Each row is a point on a tangle of strands that fork, close into loops and nearly touch. The rows are in no order.
In the rows, zero is written as 100.
Points whose rows are less than 85.2 apart are linked; no others are.
gev: 82 108 87 105 84 80 100 61 123 120 100 83 96 71 117 109 106 104 135 92
 108 112 125 111 117 110 104
rul: 71 99 129 83 83 121 79 100 116 83 101 101 80 67 106 103 94 82 94 97 79
 115 102 75 115 81 112
zuso: 87 108 105 97 114 99 70 93 125 56 107 100 60 77 92 113 86 114 78 80 68
 118 138 82 86 58 97
sibuz: 92 75 111 77 104 125 133 81 46 88 103 122 94 95 91 115 134 84 99 76 84
 104 101 89 118 139 93
fuze: 118 105 79 109 123 68 109 59 100 118 138 99 108 81 96 83 129 104 112 94
 117 68 109 101 93 116 99
pir: 104 83 136 104 103 96 44 89 131 100 92 102 105 82 128 115 90 97 114 75
 125 119 120 96 110 92 110
lema: 130 105 65 117 114 67 128 64 129 120 135 89 111 75 91 76 137 98 92 113
 100 76 101 94 76 104 101
Magod: 115 105 102 41 81 132 109 129 86 81 107 105 127 122 119 105 84 114 113
 78 98 102 91 77 87 121 125
gigot: 114 97 125 138 101 65 90 99 140 117 89 74 102 91 128 92 82 112 112 117
 131 95 105 129 103 89 107
menom: 117 95 95 120 109 111 129 95 87 65 131 138 91 74 73 70 144 112 83 119 72
 99 99 80 105 87 93
rit: 105 117 91 89 95 104 74 115 105 117 96 103 95 89 108 95 79 90 129 117
 102 108 96 114 119 84 127
peta: 86 74 117 98 112 115 122 87 37 105 105 104 103 101 101 111 120 82 99 83
 104 96 82 111 106 154 96
Siso: 82 88 109 97 94 93 126 72 107 108 118 78 93 86 120 89 113 60 90 101 82
 82 100 93 111 98 103
Meni: 101 112 83 73 78 119 129 101 116 116 115 98 130 113 73 78 94 91 89 115
 104 65 40 95 64 144 97
tar: 115 93 115 136 104 79 98 107 106 134 117 63 127 102 109 67 97 91 107 110
 163 80 61 116 88 122 94
posu: 97 109 86 91 115 72 90 75 115 95 103 100 87 92 119 106 102 117 131 79 97
 97 150 101 118 88 104
gitud: 90 108 120 73 97 118 135 85 74 91 120 114 107 119 64 89 94 110 66 79 90
 61 61 116 64 148 98
beram: 108 127 70 98 113 113 147 113 68 60 110 106 69 115 83 94 110 126 68 118
 65 91 112 98 90 53 91
rivi: 84 68 116 95 110 119 110 98 67 84 102 120 80 82 106 117 128 82 111 84 83
 128 122 74 132 114 99
ribup: 124 90 123 84 119 121 95 165 49 64 85 118 71 116 96 114 87 94 93 60 82
 115 119 70 114 66 118
vem: 109 104 87 128 64 80 105 89 159 144 71 65 116 75 100 97 95 114 120 130
 124 126 93 128 75 106 108
setos: 87 80 97 84 121 130 84 112 56 86 58 120 66 125 109 160 93 99 114 48 98
 124 135 86 125 112 103
mig: 134 101 76 115 98 84 139 79 132 115 122 90 123 95 86 63 127 94 85 135
 105 69 72 91 73 105 99
Gena: 112 86 73 78 113 108 104 109 85 91 87 95 102 112 100 125 89 107 96 87 89
 114 104 112 59 87 103
nam: 125 113 109 42 73 135 142 148 81 63 107 124 119 130 100 105 90 111 84 72
 59 92 100 70 87 110 121
Puzag: 103 89 134 86 105 97 45 78 118 110 125 97 126 80 114 115 91 91 116 70
 131 100 93 79 85 109 108
redel: 83 85 107 82 107 112 77 98 67 110 84 101 118 123 128 125 97 78 112 84
 110 107 102 98 120 117 93
pumon: 105 79 96 129 129 79 73 108 97 60 77 126 51 114 103 138 96 115 109 61 98
 129 153 87 128 72 84
doke: 71 88 84 129 88 77 103 77 110 134 82 89 101 84 82 93 121 76 106 133 94
 101 92 119 122 118 76
gog: 59 104 123 99 74 137 80 90 95 107 92 89 95 93 125 87 90 109 131 97 137
 118 86 113 123 125 113
mume: 118 82 78 74 108 105 71 105 108 97 82 96 117 107 114 126 87 102 109 71
 100 122 112 93 58 82 99
Nat: 113 74 101 102 115 90 75 126 98 65 91 127 82 110 91 103 112 108 93 65 80
 128 142 73 114 70 90
litun: 102 126 88 72 105 108 160 93 73 91 111 105 104 128 62 91 104 114 60 101
 70 57 66 119 60 133 97
mibed: 88 113 101 94 98 103 96 86 135 86 125 118 109 95 79 68 105 102 81 120 80
 88 75 82 89 93 85
tudud: 105 99 81 128 125 65 96 90 105 98 101 113 85 78 85 117 108 99 99 122 71
 112 130 107 116 80 90
zisot: 90 82 99 130 102 102 85 114 77 117 79 91 100 109 93 99 91 122 121 122
 154 121 67 143 105 119 98
Befig: 79 95 113 70 107 134 80 97 102 52 102 109 77 106 90 110 83 107 62 73 61
 109 116 75 78 77 98
Bokom: 106 122 92 156 73 76 105 98 141 169 95 55 133 116 89 61 105 84 106 127
 171 70 90 105 103 134 77
noba: 106 107 103 96 105 97 62 115 101 117 107 99 111 106 126 92 71 109 131
 108 134 104 87 116 119 96 118
tele: 74 99 118 74 103 129 101 91 86 65 111 109 94 119 86 98 84 114 79 86 77
 92 89 101 87 97 87
kaz: 99 100 108 60 106 118 126 108 38 80 106 140 98 118 83 109 106 98 88 81
 65 87 101 94 115 125 103
liru: 115 97 114 82 121 90 68 107 108 95 130 103 119 109 114 93 76 105 115 83
 130 81 86 102 85 98 107
zibun: 113 126 96 137 82 67 91 97 160 151 87 82 122 100 71 70 87 93 97 155 118
 76 64 112 106 99 99
tufel: 90 100 136 75 96 113 128 95 55 103 104 104 117 121 88 104 90 93 85 76 97
 78 68 119 81 152 106
femo: 111 90 124 68 120 118 100 123 47 80 103 140 108 138 98 112 102 91 88 70
 80 92 121 85 134 119 99
gubuz: 105 97 90 99 130 71 94 72 88 103 132 107 97 99 107 95 117 106 130 74 124
 75 125 96 108 113 99
pala: 88 82 123 91 102 113 96 91 101 78 112 118 83 65 93 97 124 83 102 86 77
 122 109 71 118 97 105
bagi: 122 117 78 137 82 69 115 98 152 160 99 61 134 117 84 70 94 78 95 151 140
 62 63 103 97 111 99
bafo: 85 97 88 71 108 103 93 79 100 82 96 90 75 94 130 116 97 100 120 63 96 98
 147 81 110 89 109
mamiz: 103 101 102 85 80 116 107 112 104 121 106 93 145 126 106 83 94 95 101
 109 137 88 43 103 77 140 94
nirab: 89 117 82 108 64 90 102 75 137 140 88 65 119 71 113 97 102 96 133 105
 125 110 105 111 76 119 108
dip: 132 114 90 57 96 124 127 143 83 56 129 134 108 118 79 91 108 116 72 86
 59 97 102 63 75 93 107
sevas: 95 94 126 127 97 101 33 92 125 124 75 98 101 74 135 131 87 115 132 77
 140 126 112 122 106 101 109
tudu: 69 109 109 99 116 111 107 92 78 70 119 118 63 86 71 94 96 114 82 107 81
 97 88 108 89 85 90
dun: 103 110 115 43 77 143 103 138 86 68 87 119 99 142 108 117 85 85 80 59 61
 95 121 54 109 98 114
Kas: 116 81 102 99 113 101 104 129 92 70 100 123 97 114 99 95 102 98 88 99 78
 113 116 89 113 62 88
Dev: 82 105 98 75 97 109 95 75 121 83 127 115 113 120 91 84 98 107 74 95 82
 78 80 90 78 111 74
Kidu: 88 109 101 108 93 120 121 95 86 85 120 129 91 91 63 62 118 108 79 128 71
 85 77 97 106 97 94
kuv: 72 106 123 81 86 151 97 105 95 85 99 86 84 105 128 96 72 110 112 96 116
 102 85 109 107 96 118
gan: 89 121 84 105 89 100 108 101 108 110 87 91 83 87 90 90 88 115 118 130
 106 108 89 125 101 84 113
Pem: 112 92 72 109 121 78 73 85 88 134 82 90 127 114 117 123 101 100 126 103
 126 106 115 125 95 103 79
mopel: 145 119 86 68 101 128 154 139 82 70 133 119 111 113 94 94 99 106 69 118
 62 80 74 68 69 81 116
duv: 82 98 127 143 77 72 70 88 113 150 78 68 122 86 134 107 103 69 118 117
 121 108 101 118 138 123 94
Ver: 132 103 68 120 124 63 116 113 102 89 89 108 83 82 78 116 120 111 95 131
 64 120 138 92 111 46 96
fisu: 112 95 107 132 76 90 57 98 143 123 59 99 113 76 134 125 88 125 125 96
 115 149 116 130 86 91 115
saf: 82 111 85 123 107 89 107 91 99 125 75 73 73 90 89 107 79 102 112 125 117
 95 94 147 95 92 106
gamag: 105 112 101 133 82 63 98 91 141 136 87 92 114 88 72 82 109 94 96 154 103
 90 97 117 122 100 90
ribu: 98 116 109 107 98 78 84 87 145 79 128 111 93 71 81 77 104 108 78 126 71
 97 96 82 98 79 96
Sidiv: 97 86 106 101 92 115 110 122 83 114 95 93 121 107 98 88 99 109 110 119
 137 106 49 120 89 124 103
lipub: 95 80 82 97 107 100 58 92 74 121 76 97 135 127 134 139 91 81 109 88 115
 108 113 115 106 113 75
mipa: 101 82 118 68 104 127 72 123 49 96 84 125 119 131 120 123 95 93 115 77
 106 105 106 94 141 136 101
Badom: 108 113 85 104 104 102 108 140 83 54 104 100 52 93 85 109 111 101 61 82
 56 122 148 60 88 43 104
fofa: 113 96 138 143 101 79 104 105 123 112 113 76 101 88 111 64 91 111 110
 119 142 94 77 126 102 96 109
pid: 125 110 65 111 115 75 103 132 96 71 82 105 69 95 84 120 107 110 84 105
 60 125 152 83 103 30 98
Bozud: 124 104 80 108 98 109 157 95 116 116 120 93 121 125 79 67 117 88 64 123
 110 65 43 91 62 115 99
Sir: 82 101 103 114 89 95 88 88 104 136 93 76 125 93 114 89 103 68 113 118
 117 92 81 107 125 125 93
gevam: 71 96 116 131 96 118 67 113 86 117 74 88 91 96 127 95 88 116 125 109 159
 128 71 147 119 118 112
zumod: 73 99 110 105 82 100 112 71 115 129 108 56 115 96 129 85 100 55 95 96
 110 77 88 98 107 125 94
Monoz: 99 110 116 147 106 52 101 79 131 127 82 70 74 73 105 111 81 113 109 121
 111 101 112 143 92 87 104
Zafet: 104 103 62 86 114 91 115 86 101 100 99 78 96 108 88 114 90 118 88 106 95
 100 95 119 45 79 101
pada: 96 93 114 117 79 99 70 112 142 92 64 100 87 68 120 124 76 120 107 100 90
 147 121 118 97 60 113
Dap: 84 75 90 111 129 98 82 86 91 79 71 113 51 112 118 162 101 99 120 49 106
 122 151 89 135 100 94
gulu: 92 98 113 58 71 151 83 121 101 91 97 103 121 117 146 102 80 110 120 76
 119 122 89 87 101 116 121
Mezom: 85 114 90 148 60 79 100 83 127 158 80 68 128 103 95 63 117 102 122 128
 153 88 96 117 122 135 75
doten: 120 92 98 92 95 105 118 133 106 80 113 114 114 115 118 83 103 74 81 115
 66 89 95 73 113 71 97
Vavi: 88 100 71 89 115 100 138 86 83 106 100 91 92 119 64 100 100 111 76 113
 94 81 82 125 63 104 86
nete: 122 142 73 90 100 123 166 120 73 75 128 111 97 110 71 85 106 130 67 132
 71 80 80 93 75 70 104
gugeg: 98 107 76 136 107 59 86 75 90 156 93 82 114 98 106 111 116 97 139 113
 146 98 113 128 122 124 83
vamo: 106 98 111 91 122 117 86 139 58 46 87 120 38 99 71 129 103 95 70 53 64
 120 140 58 102 59 105
kab: 105 88 99 101 98 98 128 100 105 103 109 95 112 93 114 84 124 64 86 127
 71 93 97 85 117 84 96
lora: 105 113 129 105 106 69 67 98 157 71 111 115 85 75 98 100 89 111 84 106
 64 103 130 88 104 72 107
Sur: 85 89 88 115 109 85 106 90 77 103 93 120 82 85 72 106 119 86 105 127 81
 109 99 108 126 100 84

A fork is a point with three links, a tip a point with one. Leave the first point through the second and follow the links. Name the first fork or tip that comes.
Siso, kab -> setos
zisot, gevam -> nam
fisu, sevas -> tar
gulu, kuv -> posu
mume, Gena -> sibuz
Nat, Kas -> Sir
peta, tufel -> mume
rit, noba -> pada

How many points has the smallest loop of links through each point below? Write 0 if it is on no loop.
zuso -> 7
Dev -> 5
doten -> 0

A tip is a point with one link. Name the tips that can be reached along the links from each point below, in the order of the rows.
fuze -> beram, vem, bafo, dun
sibuz -> rul, mume, gugeg
Badom -> ribup, setos, duv, Mezom
noba -> tar, pada
